A landscape with many valleys, sampled at points; each row gives a point and its height.
From any point a ball rolls to the lowest of the 2 points nearest to it. It stops when none of these is lower. Distance is the straight distance between rows; heights are no part of it.
<442>: [135  97  83  58  67  79 133 115 138  79 108  73 106 107 115 104  87  86
  85  89  94  87  90  90  97 130  79]  height 292
<165>: [ 82 130  62 109  87 103  94 102  89 105  78 148 103 110  79 105  94 117
 120  83  76 109 106  87  82 123 105]  height 709
<1013>: [116  82 113 106 101 104  91 115  88  93 111  89 120  78  84  86 123 113
 131 105 138 139 129 127 109  87 135]  height 198
<619>: [101  91  65 108  80 125  97  81 112  83  87 106 123  97  80  97 105  85
 111 104 123  88 117  88  93  86 117]  height 247
<630>: [105 112  80  99 108 102  90 128 102 120  80 115  77 103 102  84  98 112
  94  92  72  91  83  99 100  81  92]  height 383
<505>: [ 79 113 103  94 102 108  88  55 102 106  96 109  83  91 104 112  61  81
 102  98  75  78 119  93 101 104  77]  height 356
<123>: [101 109 119  93  96  79 118 113 105  60 120  91 135 117  76 118 123 113
 125  94 112 127  91 100  97 137 106]  height 439
<1311>: [115 110  66  89  98 109  87 114 109 115  68 102  85  95 110  90  95  83
  90  85  84  74  94  95  92  77  85]  height 358
<201>: [106 104  67  71 102 124  87  83 101 122  70  94  89  96 105  90 100  66
  89  79 104  75 106 100 112  70  93]  height 378
<1169>: [100 105 124  79 117  75 109 122  82 101 122  76  89 104 117 107 124 103
  86 102 100 117  86 112 110 122  92]  height 260
<2074>: [111  88  59 119 104 104 102 112  69 116  77 101  90  79  95  86  97  93
 112  88  97  90 132 112  71  74 123]  height 326
<1615>: [ 90 110  83  94 123  78  92 118  84 131  85 108  58  98 128  88  98  91
  98  79  75  81  95 113  83  95 102]  height 425
<921>: [ 84 128  90  99  86 118  63  90 128 114  64 136  95  97  81  95  79 128
  98  80  81  98 107  75 113  89  88]  height 650
<770>: [ 98 124  83  87 104 126  85  86 102  98  73 121 122 112  66  84 121 125
 112  80 113 106  87  85 119  97 113]  height 243
<1242>: [ 82 100 143  99 105 118  75  71 100 109 121  97  86  88  84  95  70  96
 102 115 100 112 150 100  98 103 107]  height 241
<160>: [105  93 108  72 109  77 118  97 101 103 110  84  96 101 115 115 103  80
  92 106  98  90 106 116  90 112  81]  height 381
<80>: [ 82 113  99  97 101 110 101  84 125  96  84 101 104 113 100 113  96 113
  86  90 100  78  49  81 122  93  80]  height 310
<1809>: [129  97  86  85  55  75 131 131 128  73 106  89 112 105 103 110  91 100
  89 105  95 102  81  87  86 141  73]  height 231
<1270>: [112  97 104 103  87 109 100 120 139 103  95  87  97 113 105  85  95 110
  88 110 105  98  72  70 128  83  83]  height 357
<1386>: [114 102 126  83 108  78  97 131  89 118 111  73  70  99 121  89 130 116
  66 115  91 126  75 102 119 115  94]  height 297
<1732>: [129  77 101  76  91 111 120  98 148  98  96  43 107 115 115 101  86  69
  82 101 118 106  95  86 102  99  87]  height 355
<1185>: [133  98  94  52  92  82 129  98 121  78 112  58 110 110 112 106 105  86
  80  92 105  98  86  89 100 130  92]  height 324
<2087>: [ 87 110  80  79 137 113  89  78  58 131  76 112  87  95 100  91 125  87
  98  78  99  96 106 114 103  84 128]  height 215
<2205>: [ 63 119 131 100 108 113  92  68  90  99 126 104  90  91  90 108  69  95
  98 108  91  92 109  91 119 113  93]  height 300
<454>: [112 103  79  99  97 127  94  89 116  94  77  97 129 104  71  87 115 124
 111  89 133 102  89  79 120  85 129]  height 244
<2017>: [ 91 102 120 107  96 113  94 108 145 108  78  96  94 112 110  87  99 120
  76 106 104  92  45  80 137  70  85]  height 333
<2095>: [ 88 129  94  70 122 100  94  70  77 118  93 109  88 104 109 110 102 107
  96  84  76  93 102  93 106 115  90]  height 476
<1325>: [105 111  70  65 120  93 112 117  82 112  88  86  82 109 118 106 112  83
  91  73  74  84  78 110  84 112  86]  height 503
<1596>: [ 90 114 101 103 111  63 114 135  71  93 112 130 104 108 101 119 112 119
 114  90  71 108 103 115  71 131  92]  height 544
<289>: [ 93 114 105  61 109 102  92  44  90 106 104  93 100  98  97 111  83  86
 102  89  99  98 141  93  92 124  95]  height 365
<1997>: [130 106  93 100  63  80 100 144 120 111  96 112  78  98 106  89  84 130
  88  99  76 111 105  83 104 121  72]  height 521
<79>: [101 100 105  76  84 117 102  51 129  89  94  88  94 107  93 105  70  79
  92 103  87  86  99  85 112 109  87]  height 314
<519>: [ 79 134  86 105  90  98 106  86  93  79 108 120 124 106  87 116  85  97
 115  93  81  96 117  82  84 139  86]  height 379
<1258>: [121 116 101  59 100  73 101  93  88 109 113 105  89 103 113 105 112 121
  86  89  80 120 103  90 107 134 104]  height 447
<2267>: [132  83  71 116  83  91 114 142 102  70 104  89 127  92 102  99 118  95
 107  92 109 115  91 123  65 109 105]  height 490
<2083>: [135 101  62  84 109 114  95 108  92 113  76  87  89  94 109  77 123  88
  92  70 103 100  94 116  83  91 116]  height 407
<1345>: [120  90 102  65  82  95 105  60 134  77 104  96 100 109 101  98  73  77
  90 103  99  97 132  85 105 123  92]  height 290
<1341>: [126  90  84  96  94  90 101 133  96  74 107  92 127  88  92 110 126 104
 122  94 118 130 113 124  82 107 110]  height 474
<531>: [111  99 124 110 107 102  82 143  94 121 105 100  78  93 102  75 127 134
  99 112 103 138 108 111 115  87 111]  height 58
<2044>: [112 116  75  75 105  89 102 106  97  93  98  99 129 105  85 120 118  90
 123  88 110 113 134 100  82 127 109]  height 145
<815>: [ 76 107 140 105 116 114  95  84 101  88 126  83 103 111  88 104 103 110
 100 107 115 113  89  97 118 113 115]  height 361
<1361>: [ 95 126  64 119  81  99 100 101  93  84  88 142 130 104  76 106 101 104
 130  82  96 109 124  85  80 122 119]  height 704
<1364>: [119  99  89  73  74 106 103  98 125  94  82  80 109 119  84  88  86 115
  94  91  95 107 104  72 126 119  91]  height 337
<1006>: [110  89 131 107  90  86 100 125 118 101 122  83  89 104 108  96 101 117
  98 115  98 115 110 104 112 105  85]  height 155
<1721>: [ 96  99  90  78 131  97  86  95  69 143  80  96  62  97 130  93 105  74
 100  76  98  91 129 125  87  92 116]  height 403
<1218>: [ 81 126  84 107 111 130  87  73  76 103  88 122 121  95  72  93 116 117
 110  81 114  98  86  92 107  83 122]  height 220
<218>: [109  86  94  94 112 113  92 117 100 128  94  88  73  99 125  87  93  81
  86 101 104  86  98 117  99  75 100]  height 312
<741>: [102  94 126  97  95  74 104  87 104 103 131 110  66  93 131 106  82 100
  72 127  79  82  79 106 102 107  72]  height 434
<1568>: [105  81  99 158  88 109 103 136  82  97 101 105 107  82  76  87 102 120
 119 108 103 111 121 103  88  66 123]  height 487
<323>: [101 112 121  67 105  66 117 108  79  88 124  90 111 102  97 112 128 112
 101 102 104 122  99 111 106 135 102]  height 218
<1899>: [128 114 111  57  99  48  96 112  93 108 122 101  87  88 125 113 108 116
  85 106  77 120 112 115  99 133 100]  height 424
<108>: [110  80  93  94 111 118 123  80  96  91 101  70 142 104  99 115 123  77
 115  94 150  98  95 103 101  96 128]  height 181
<945>: [106  77 139 117 101 113  86  95 123 100 110  83  91  95  91  89  87 100
 107 122 123 116 137 104 113  89 103]  height 237
<965>: [103  89  79 110  96  97  98  95  84  87  95 115 114  84  90 111 108  76
 129  95 110 100 154 119  68 100 115]  height 216
<1428>: [ 91  88 140 116 114 113  93  98 113 106 105  86  95 112 105  92 111 112
  93 116 130 116  81  99 126  91 113]  height 345
<1965>: [ 73 133 136  94 118  98 101  79  82  96 133  96 101  99  85  96 105 116
  91 109  94 110  73  83 118 127 111]  height 382
<601>: [ 96 118  60  73 106  91 114 105  86 110  78 110  97 111 103 118 101  84
 100  72  71  75  93  99  92 106  87]  height 500
<960>: [ 82 108 130 139  95 103  78 116 112  89 121 112  88  98  95  85  96 142
  93 119  93 114  83  91 122 104  89]  height 504
<1852>: [124 100 108  71 101  65 107 124  96 106 117  85  88  90 118 110  96  99
  86 101  85 100 114 115  89 117  83]  height 402
<1321>: [113  77  71 110 100 120  89  93  80 127  81  92  93  81  99  79  92  78
 104  96 122  96 138 114  85  58 126]  height 344
<2274>: [123  83 107  89 102 113 128 108 137  79  98  52 126 122  97 106 104  82
  93  92 127 111  82  90 113 109 104]  height 371
<654>: [ 90  79  83 105 113 101 110  90  81 108  98 101  99 100 115 110  90  61
 102 100 111  75 108 124  81  90 102]  height 261
<578>: [114  90  87 120 100 120 102 100 101  93  97  75 125  96  83  91 118 115
 112 101 133 112  89  95 117  74 126]  height 221
<2282>: [101 122  89  84  76  81 112  82 104  88 107 118 111 106  94 114  83 112
 102  90  79  97 103  75  94 140  88]  height 352
<538>: [106 108  90  63 112  95  95  65  88 129  87  98  85 101 117 115  92  88
  95  87  86  91 146  99  95 100  93]  height 380
<1140>: [123  78 108 109  84 114  86 122 139  96 102  80  97  96  94  85  91 101
 108 116 117 120 133  97 111  84  98]  height 265
<287>: [ 69  93 135 128 110  99 105  89 102  66 134  99 117  92  88 120  89  85
 116 122 116  98 111 114  82 121  91]  height 682
<1720>: [104  72 128 117 103  97 101 112  99  90 117  87 130  92  97 100 122 100
 125 118 149 130 108 135 105  95 136]  height 230
<2028>: [ 88 118  78 124 108 102 101 101  64  99 105 143 124  93  74  94 119 123
 129  77  92 101  86  98  85 106 123]  height 259
<1887>: [ 70 110 117 112 120 105 112  90  87  89 118 108 108 108 108 119 103 103
  88 106  91  85  55  98 107 117  79]  height 284
<89>: [ 98  85 121 114 103  95 107 121 118 114 107  91  74 107 128  92  90 108
  88 123  93  95  68  95 113  80  71]  height 351
<1913>: [117 101  93 119  73  99  95 137 122  78  98 120 127 105  75  95 108 123
 123  99 108 116 108  89 101 124 103]  height 429
<452>: [110  96 108 104  87 113 102 117 126  77  93  94 124 115  66  93 115 118
 120  94 122 132 110  84 115 119 118]  height 405
<1834>: [101 116  87  86  93  71  99  95  90 112  99 136  76 100 111 109  87 125
  95  94  55  99  96  91  98 126  86]  height 463
<1803>: [ 98  94 116 125 105  87 114 130  89  68 135 102 128  94  93 109 140 119
 125 105 113 133  82 118 104 113 113]  height 296
<83>: [ 65 110 137 116 115 113  90  72  92  94 132 103 101  84  85 108  62  84
 112 118  96  98 133  98 103 115 114]  height 274
<814>: [118  93  78  69  74  84 119  87 121  92  94  86 107 102 107 111  75  72
 100 101  84  87 130  88  90 120  87]  height 258
<336>: [117 110  83  93  97 117  98 129 121 114  81  87 101 107 102  82 115 121
  81  90 115 102  57  87 130  81  95]  height 364
<1245>: [104 103  68  85  81 123  83  86 131 113  58  99  90 100  96  89  84  76
  99  85 103  82 129  80 110  71  89]  height 373
<690>: [ 96  68 103 145  90 126  99  80 106 101  97  96 115  84  97  91  88  92
 109 121 132  95 105  96 104  57 112]  height 665
<2197>: [ 98 115  96  99 110 111  88  92  90 100 101 113 116 108  85  99 114 113
 115  84 100 106 117  95  98 118 103]  height 266
<1111>: [ 88 103  91  73 126 108  82  83  80 134  80 104  69 112 117 101 101  87
  90  88  90  84 124 104 108  84  94]  height 391
<795>: [ 91 105  72  97  98  83  94  86  88 100  88 124  92  99 107 121  79  77
 115  89  70  90 142 100  68 107  88]  height 575
<1703>: [ 81 117 103  98 125  68 110  97  68  94 113 127  97 102 112 127 105  96
 112  85  70  98 114 123  64 126  95]  height 558
<1382>: [ 91 100 121  89 104 124  87  55 113 103 103  93  89  99  91  96  71  98
 102 105 101 100 143  86 113  96 101]  height 270
<674>: [ 93 107  90 125  63 104  87  97 130  94  83 127  92 101  94  91  69 117
 104 111  85  96 128  76 100  96  76]  height 636
<525>: [114  97  75 101 122  84  96 125  83 115  86 101  71  88 123  88 101  91
 112  75  81  93 113 124  67  95 109]  height 438
<126>: [ 90 128  75 119 111 104  93 108  70 111  80 137 102  98  73  78 119 138
 115  80  86 106  89 101 102  88 135]  height 225
<71>: [ 96  94 139  93 113  94  93 107  96 114 101  76  80 107 105  87 119 124
  82 120 106 123  87  94 128 105 100]  height 329
<223>: [115  88 109  98  98  99  94 129 117 119 107  83  69  97 128  89  85  94
  78 110  91  92  96  98  92  83  74]  height 341
<1745>: [101 114 100  64 128  84 102  89  68 122 101  95  82 105 116 109 116 111
  82  93  87 111 109 107  98 118 100]  height 465
<647>: [ 91 133 126  80 103 104  77  72 102 111 101 107  80 104  92  80  95 136
  77 107  79 108  88  74 131 111 104]  height 442
<1203>: [116 110  70  91  61 118 113 116 140  88  69  92 117 122  77  88  93 108
  99  96 105 105  93  74 109 116  92]  height 369
<1740>: [ 99 108  80  87 115 124 101  92  91 114  85  88 116 109  91  86 126 109
  89  87 123  93  69  97 123  73 120]  height 542
<1008>: [ 94 105  99  87  78 128  94  59 143  83  73  98 107 112  76  94  68  89
  94  99  93  90 105  68 116  94  88]  height 335
<31>: [ 91  89  85 130  89  81 119 110  87  65 120 122 125  86  96 124 106  76
 125 111  96  89 117 119  59 105 104]  height 692
<1347>: [116 114  83  72  95 104  95 103 107 110  89  99 107 110  90  97 111 120
 105  81  97 106 112  86 112 113  95]  height 298
<882>: [ 77  82 100 135  94 127  95  58  96 111  81 109 105  89  91  96  84  90
 107 117 124  78  89  99 111  54 107]  height 662
<1091>: [107 102  81 135  62 106  89 134 126 100  78 140 101 100  99  92  80 105
 104 115  79 102 130  92  88  93  89]  height 624
<365>: [ 97 108 129  97 116  52 105 118  67 107 117 114  77  94 118 112 107 126
  88 105  63 112 102 127  90 124  93]  height 478
<2247>: [ 92  82 114  98 117 118  97  74 104  93 107  83 108 105  99 108  97  72
 112 106 131  95 116 108 106  97 104]  height 219
<2277>: [ 92 128 104  70 107 113  75  67 100 126  71  98  84 107  91  87 106 121
  83  89  91 101  96  77 133  97  87]  height 427
<142>: [ 97 104  75 125  82  99 108 110  84  65 103 138 128  94  83 112 106  90
 125  94  93  91 125 104  67 117 111]  height 698
<168>: [121  83 126  59  90  91 114  63 138  77 123  80  96 111 103 104  80  83
  81 112 104 107 117 102 109 116 101]  height 311
<710>: [122 107  89  62 114  89  99 133  90 119  90  71  78 101 124  98 117  94
  84  77  89 114  94 112  86 116  95]  height 489
<1121>: [126  96  97  94  94 117 105 124 130  85  95  67 119 111  90  97 113 100
 106  90 124 124  99  89 114 109 114]  height 386
<1983>: [103  91 129 116  99  80  99 126 104  75 123  96 124  95  88 108 123 108
 131 118 125 140 110 127  99 111 107]  height 262
<846>: [ 89  87  87 151  80 123  97  97 126  91  83 118 115  89  83  88  89 117
  97 117 113  88  83  85 107  47 105]  height 280
<1296>: [ 85  80  71 131  89  85 125 101  89  96  88 117  90  84 116  92  78  67
 104 109  81  58  74 109  63  56  95]  height 366
<361>: [100 108  92  79 114 123 109  75 105  96  83  84 128 127  89 107 128  96
  97  91 122  89  54  90 130 100 115]  height 548
<2066>: [ 88 105 109 114  87  95 111 107 109  65 118 110 136 109  77 111  98 111
 121 101 104 115  85  87  92 138  91]  height 419
<968>: [ 86 105  85  81 129 114  98  71  65 115  90 106 108 111 104 108 127  77
 111  80 114  94 108 116  91 103 110]  height 196
<566>: [104  87 102 145  95 109  91 132  95 117  95 124  77  85  97  69  96 136
  94 112  92 107  85 107 101  52 108]  height 516
<1286>: [114 104  58  69 119 114  96  89  84 130  71  79  79 100 111  95 109  68
  95  71 102  83 101 110  82  91 106]  height 392
<1693>: [112  91  72 143  73 120 110 111 115  82  79 108 132  92  78  92 101 120
 106 104 117  94  78  79 110  70 109]  height 254
<963>: [ 89 110  91 130 108 115  91  98  68 117  89 119 108  91  69  88 119 138
 114  90  99  97  88 102 105  67 123]  height 193
<1035>: [101  66 122 104 111 124  87  78 112 107  99  79 111 105 109  92  97  69
 104 113 151 102 118 104 118  82 125]  height 240
<907>: [ 92 100 116 106 116  84 104 121  73  81 122 106 115 100  97 116 133 105
 116 103 108 112  89 129  90 115 107]  height 328
<94>: [ 87  93 107  81 136  80  96 105  67 137  96  98  55 104 137 103  96  74
  93  88  79  86 107 128  79 101 100]  height 412
<1865>: [122  85  83 126  83  94 108 148 113  85 105 104 107  94 109 101 106  97
  97 106 102  96  85 102  81  93 101]  height 508
<850>: [102  98  93  91  68 117  94  84 144 101  72  98  95 109  97  92  68  88
  90 100  90  81 120  73 120  79  73]  height 354
<212>: [ 97  90  94 157  96 100  94 120  79 110  91 129  89  84  78  78  97 134
 119 109  86  97 102 106  84  64 115]  height 501
<2109>: [ 80  86 154  90 113  70 116  78  90  94 131  78  90 103 119 116  94  85
  77 132 111 104  82 118  99 117  88]  height 228
<467>: [ 91 123  86  74 108  89 103  76  78 117  87 114  85 108 114 116  92  87
  90  87  59  73  90  98  96 111  71]  height 488
<291>: [ 99  96 117  69  96  95 102  63 119 113 102  83  73 111 128  95  88  87
  70 112  93  74  63  87 131  97  77]  height 343
<809>: [ 90 139 118  97  96  99  80  89 100 106 112 124  83  94  85  81  86 141
  93 104  76 126 100  80 121 130 109]  height 461
<1844>: [ 99 114 136 115  97  85  83 104  96  95 120 116  93  97  88  93  99 145
 102 106  85 129  97  86 113 126 102]  height 483
<623>: [114  78 100  91 109 104  93 109  57 116  97  62 109  88 113 100 128  80
 103  87 148 117 109 129  96  80 139]  height 129
<520>: [101  96  90 112 116 120  97 110  84 129  83  93  98  89  94  81 116 118
  80  96 113  89  57 101 120  62 114]  height 535
<845>: [ 95  93  62 105  90 108  95  79 105  95  79 124 102  95 110 116  88  61
 113 104  89  74 143 103  69  93  91]  height 581
<734>: [ 90  92 157  91 101  80 100  73  92  86 142  78 101  99  96 107  86 101
  98 130 114 126 126 124  91 119 113]  height 162
<761>: [109  91  92 113 120  74 114 135  70 106 104  93  82  86 128  89 105  82
 104  92  91  94  93 135  56  95 113]  height 451
<510>: [ 73  77 131 136 113 109  92  76  94  80 130 103 116  92 107 123  78  64
 112 121 124  89 111 118  84 100  97]  height 677
<119>: [109  86  91  94  92 104  82  84 112 119  90  99  87  98 106  98  78  82
 101 105  97  99 167  92  92  91  86]  height 318
<1707>: [ 79  91  92 103 112 108 110  80  94  97  97 106 112 105 112 118 104  73
 110 101 106  69  80 111  95  90  89]  height 277
<1911>: [ 99 112 119 116 101  78 106 152  83  88 120 121 100 107 101 110 124 136
 109  95  77 121  83 112  92 125  93]  height 522
<1372>: [ 73 111  85 102 122  75  92  87  65 107 104 134  82 101 110 123  76  92
 114  80  62  90 123 110  63 117  91]  height 567
<383>: [ 69 130 110 104 100  99 107  89  92  66 128 109 139 103  70 115  94  96
 125  91  95 110 106  86  88 144  99]  height 400
<1356>: [109  90  86 116  96 118 125  89 108  78  95  81 145 103  86 104 120  92
 124 103 137 102  85  90 111  96 131]  height 200
<6>: [128 100 113  89  89  74  84 120 104 127 114 112  59  83 123  96  85 128
  79 111  67 116 133 101  98 102  90]  height 569
<1113>: [ 72 103  98 122 101 136  67  62 104 109  87 123  98  77  88  96  72  85
 106  99 110  81 102  98 108  58 107]  height 659
<541>: [103  94 113 115 129 100  90 133  75 129  99 103  66  91 104  78 126 118
  90 100  99 120  84 123 111  80 126]  height 130
<1545>: [ 94  86 151  93 108  92 104  63 102  89 132  88  90 100 113 105  76  84
  86 127 110 103 103 112 106 111 101]  height 199
<2213>: [ 78  99  94  99 102 112 106  77 119  92  92 107 109 106 108 113  93  78
  96 105 108  72  60  94 115  83  80]  height 293
<744>: [ 88 107 100  96 122 117  77  90  85 131  87 115  74 101 108  96 107 100
  90  98  94  93  95 108 118  72 104]  height 404
<1526>: [ 90  96  70 139 114  96 107 122  53 112  80  97  98  91  86  92 105 114
 133  84  99  92 121 108  70  73 131]  height 306
<1107>: [118 111 102  81 101 101  96 132 105 112  95  77  83 110 109  79 127 124
  74  98  98 121  70  91 124 101  94]  height 336
<875>: [ 88  93  80 126  82 121  98  88 121  95  72 124 108  86  93  93  91 105
  87 100  96  68  67  82 106  47  96]  height 303
<275>: [100 104 107  74 104  96 114  91 104 110 105  83  83 106 118 100 100  88
  83 104  99  87  83  99 109 102  77]  height 363
<1663>: [100  66 113  92 110 120  84  94  88 129 102  75  90  99 119  96  94  67
  88 108 144  99 124 121 110  71 116]  height 263
<2193>: [ 95  93 102 125 111 109  95 127 100 128  85 108  78  90 101  70 107 121
  88 104  96  92  65 104 111  55 110]  height 528
<1223>: [ 84 105  64 123  86 107  92  82 101  95  75 139  97  90  93 107  81  74
 114  92  74  70 117  96  77  78  99]  height 587
<2116>: [108  69 111 119 100  93 115 120 110  90 121  94 108  92 118 114 106  83
 109 119 120 100  99 120  87  91  94]  height 416
<1348>: [ 84 110 116  86 123 122  66  78  92 143  74  96  68 101  99  81 109 115
  84 101  99 107 110  92 128  78  98]  height 413
<362>: [116 102  55  96  93 100 106 117  99  82  83 103 118 105  97 112 109  77
 111  88 101  98 126 102  77 114 100]  height 91
<514>: [ 80 114  81 130 117 101 108  99  43 104  93 123 113  92  72  87 115 111
 134  73  94  85 109 105  73  86 136]  height 285
<900>: [120 100 132  65  98  88 104  90 121  84 116  97  93 120 100  92 106 121
  74 105  88 115  67  88 134 133 105]  height 571
<1900>: [111 114 103  59 126  80 101 121  65 117 100  74  83  99 117 109 123  97
  91  82  91 121 113 125  88 122 110]  height 477
<2225>: [ 99 107  65 134  76 100  95 122 101  96  84 144 101 100  92  97  90 113
 109 104  77  93  98  93  89  97  94]  height 611
<729>: [ 99  89 145  91  97  93  84  81 110  93 119  79 102  96  85  94  88 100
 107 110 111 123 149 112  99 108 109]  height 202
<1137>: [ 87  86 100 125 108  99 102 117 109 106 103 116  88  99 116  97  95  94
  90 115  97  84  62  99 101  73  80]  height 331
<438>: [108  69  94  82 111 118  83  92  90 134  90  71  81  98 132  93  85  58
  84  98 127  82  96 112  95  67 103]  height 286
<1259>: [ 57 125 114  82 120 117  96  52  82  98 124  93 108  99 100 115  83  84
 104 101 101  79 105  93 107 117  94]  height 325
<2091>: [ 92  80 114 115  99  81 116 114 111  99 121  94  98 103 127 122  87  76
  91 122  97  82  96 111  91  98  69]  height 401
<1453>: [115 100  63 119  54 115 111 128 115  78  86 118 129  99  76  93 106 108
 118  98 108 109 115  92  86 105 120]  height 458
<1328>: [ 68  98 139  98 126  90 108  78  77  94 127  87  91 106 117 116 103  95
  82 113 102  94  72 105 108 117  87]  height 255
<1502>: [121  88 110  93 112 101  91 123  92 106 104  70 110  85  99  94 132 103
 107  92 137 135 112 128 110  87 137]  height 166
<2071>: [ 96 137 116  93 103  80  94  93  75 107 116 121  88 100 107 107 100 126
  85 104  61  97  83  94 104 135  90]  height 436
<1757>: [ 62 105 128 114 103 104  87  63 106 101 125 108  79  83 105 107  46  78
  94 116  82  79 111  99 106 101  73]  height 332
<28>: [123 101 112  70  81  72 125 108 128  78 120  89 105 115 108 108 106 124
  86 102  88 108  67  98 115 143  96]  height 585
<184>: [143  96  82  91 101 122  87 126  96 113  90  74  89  94 106  81 136 103
  88  79 122 124  91 116  91  89 115]  height 426
<1654>: [ 68 101 123 122 116 103 102 102  97 105 102 107  92 106 113 107 104 108
  84 112  96  85  51 103 117  88  79]  height 308
<530>: [ 75 115  54 118  86  97 107  94  90  88  63 142 104  93  94 101  87  92
 109  76  75  63  86  94  79  74 102]  height 594
<1940>: [ 85  96 120 103 108 125  84  88 123 110  90  93  95 110  92  88 102 121
  83 114 114 101  66  90 132  77 109]  height 350
<807>: [ 98  89 137 121  90 115  83 108 134  97 109  94  89 109  86  84  87 135
  92 122  94 118  91  83 130  90  92]  height 518
<115>: [104  87 108  79  90 104  93  71 119 112  95  84  85  98 110  91  76  90
  93 107  94  86 142  91 109  91  84]  height 295
<1772>: [127  77  92 145  77 111 110 142 140  83 100  94 110  90 117  91  87  94
  92 124 112 100  66  83  92  70  83]  height 543
<552>: [114  81  87 154  72  96 113 158 130  83 109 118 107  90 112  89  84 105
  97 122  92  98  72  95  80  86  85]  height 527
<678>: [ 81 127 115  67 112 101 106  53  84  90 127  92 115  96  87 114  88  87
 109  90  96  98 120  90  93 138 109]  height 347
<646>: [102  95  99  91 108  98 100  85  91  84 107  96 120 100  93 113 120  81
 127  94 124 108 139 114  81 114 114]  height 183
<961>: [120  78 114  98  77  89 104 114 130  87 111  81  95  95 103  93  86  98
  88 117 104 104 124  92 107 106  83]  height 214
<1112>: [ 99  86 104 100 112  95  89  99  92 127 102 110  82  92 111 107  87  87
  99 106  95 103 153 121  86  86  94]  height 339
<2054>: [102 106 124  80 101 104 114  71 118  83 111  86 106 127  82  95 100 113
  90 100  98 103  65  75 129 118 101]  height 560
<1665>: [ 97 101 102 110 111 103 112 124  95  87 113 101 107 107 109 110 128 108
 108 104 112 104  71 107 107 103 103]  height 353
<1724>: [ 82  80 122  99 107  82 118  88  94 103 115  92  81 102 131 117  83  76
  84 122  85  72  79 106  96 100  64]  height 415
<156>: [ 83  94 112 121 102  86 112 100  84  56 133 110 131 101  90 137  99  81
 129 111 109 104 109 122  68 123  97]  height 687
<891>: [116 118  87  88  70  82 111 110 113 113  85 129  87 103 105  97  82 128
  85  97  69  97  92  83 108 120  72]  height 491
<1807>: [ 85 120 106  78 114 119 111  66 105  87 100  84 127 127  83 108 114  95
 101  88 105  97  56  81 119 123 100]  height 553
<553>: [105  91  77 140  76 112 107 121  90  86  96 109 125  84  71  96 111 109
 124 102 111 113 120 100  88  83 122]  height 475
<1014>: [ 81  91 105  96 100 105 106  70 109  81 113  93 114 103  93 117  81  69
 112 109 108  84 129 100  89 111  87]  height 188
<1187>: [ 94  80  76 137  97 103 119 109 100 101  96 104  96  90 111  96  86  83
  94 112  97  74  64 100  84  51  93]  height 348
<1284>: [ 90  93  71 105  99 129 105  53  93  91  83  95 127  99  84 106 106  68
 112  95 127  72 110  94 101  83 111]  height 227
<635>: [ 82 137 122 100 112  95 101  98  76  95 121 111  97 110  92 102 121 128
  86  96  83 111  67  82 110 131  89]  height 406
<1527>: [ 89 121 100 117  82 104  75  92 126 108  83 124  85  97  84  98  69 125
  95 100  76  89  98  79 111  92  72]  height 644
<1447>: [ 84 107 118  79 104 107 106  67 123 107  86  79  95 123 105 102  99  93
  77 105 104  86  50  81 133  92  86]  height 327
<428>: [ 94 107  59 127  91  96 113 114  86  94  77 137 113  95  85  91 102 105
 117  86  77  81  94 100  80  93 112]  height 601
<1392>: [ 88 100  68  84 117 121  98  68  76  94  89 101 124 102  94 111 110  66
 118  80 124  80 122 111  95 100 109]  height 212
<1743>: [ 97 105  98 111 127  94  94 119  74 116  92 122  71  96 104  82 118 117
 101  96  81 108  97 114  95  97 123]  height 176
<590>: [104  69  80 110  97  98 105  98  86  97 103  97 112  86 101 110 103  57
 111 100 121  88 129 121  69  82 113]  height 242
<78>: [104  90  61 131  75 123 119  95 118  81  78  93 140 103  78  97 103  93
 109 102 125  87 100  86  98  69 117]  height 229
<1434>: [133  75 118  65  94 104 109  87 132  94 109  58  90 106 105  95  82  81
  84 103 118 103 118  93 108  97  97]  height 334
<1204>: [101 118  95 108 115  99  86 118  82 108 100 132  91 103  95  97 111 123
 115  87  78 117 120 106  96 114 107]  height 226
<345>: [ 93 102 137  98 102  63 105 102  81 107 136 120  67  94 122 106  96 114
  75 114  67  92  88 116  94 118  80]  height 456
<1475>: [ 90  56 123 154 103 113  98  92  82 113 114  96 115  92 110 100  84  88
 103 119 138  96  96 111 104  63 116]  height 669
<1702>: [ 96  75  89  99 113 115 115  93  55 106 100  68 132  96 100 108 126  77
 106  89 142 100  91 114  95  80 133]  height 159
<280>: [102  88  96  72  87  76 120  70 115  73 118  87 115 104 107 120  84  63
  99 109  98  80 118 102  83 124  77]  height 223
<1011>: [101  90 122 117 110  88 121 124 117  89 113  89 114 108 119 115 113 101
  94 124 110 102  55  93 114 106  92]  height 370
<791>: [128 100 109 111  83  76  94 156 113 119 110 114  67  92 112  89  90 131
  88 108  66 116 113  98  93 100  79]  height 549
<1800>: [124 104 109  76  98  85  83  91 100 122 110 102  65  99 115  87  92 124
  87 102  85 116 141  93 110 112  98]  height 582
<819>: [ 91 108 135 117 118  64 103 144  74  98 128 117  79 101 108 108 118 125
 105 111  72 116  84 130  84 115  92]  height 497
<7>: [130  93  98  78  99  88 108 119 115  88 105  45 110 105 119 114 112  88
  88  89 114 117  87 109  91 121  87]  height 346
<733>: [105  96  65 102  86 119 100 104 113 114  67 111  94  93  93  91  93 100
  83  85  97  69  77  91  99  59 102]  height 330
<1647>: [ 82 117  81 111  96 130  62  73 109 112  69 135  89  85  78  98  80 102
 102  90  86  89 118  87 107  68 103]  height 655
<1396>: [111 108  90  94  59  80 121 113 118  77 106 118 108 109  95 107  76 116
 101 103  86  92  94  86  89 141  80]  height 305
<2202>: [ 84  79 116 141 107 109  92  91  92  94 117 115 106  91 109 107  86  82
 104 119 115  87 100 110  96  84  98]  height 673
<444>: [100 118 139  83 105  73 101 114  87  85 120  87 110 102  90 100 139 131
 104 108 103 152 100 103 115 131 109]  height 158
<2058>: [118 110 101  81  85  75 106 134 106  69 105  82 136 104  85 109 128 107
 124  90 115 137 105 112  95 131 109]  height 457
<1863>: [116  89 118  93 101  78 121 122 120  91 115  63 105 107 121 111 108  91
  84 109 113 108  72  98  98 103  87]  height 362
<1377>: [120 109  76  91  81 125  98 126 140  93  71  85 121 120  77  83 111 114
  96  87 116 111  63  81 122 101 103]  height 390
<1915>: [114 107 128  94  94  84 100 137 108  91 117  80  96 101 105  96 122 130
 101 110 105 136  94  97 123 116 111]  height 73

Call two points neighbours if one is among the 2 nearest of the other. Go from one point of each pair to the other, from neighbour to neighbour, staying as low as possible. Name the highest point that can't be avoided.
<1915>, <1014>: <89>
<1915>, <734>: <1140>
<1809>, <963>: <1011>
<2017>, <729>: <1940>
<623>, <362>: <1321>
<963>, <623>: <454>
<968>, <78>: <619>

For each start below, name the point where the ball stops.
<1800>: <362>
<6>: <1915>
<1361>: <2091>
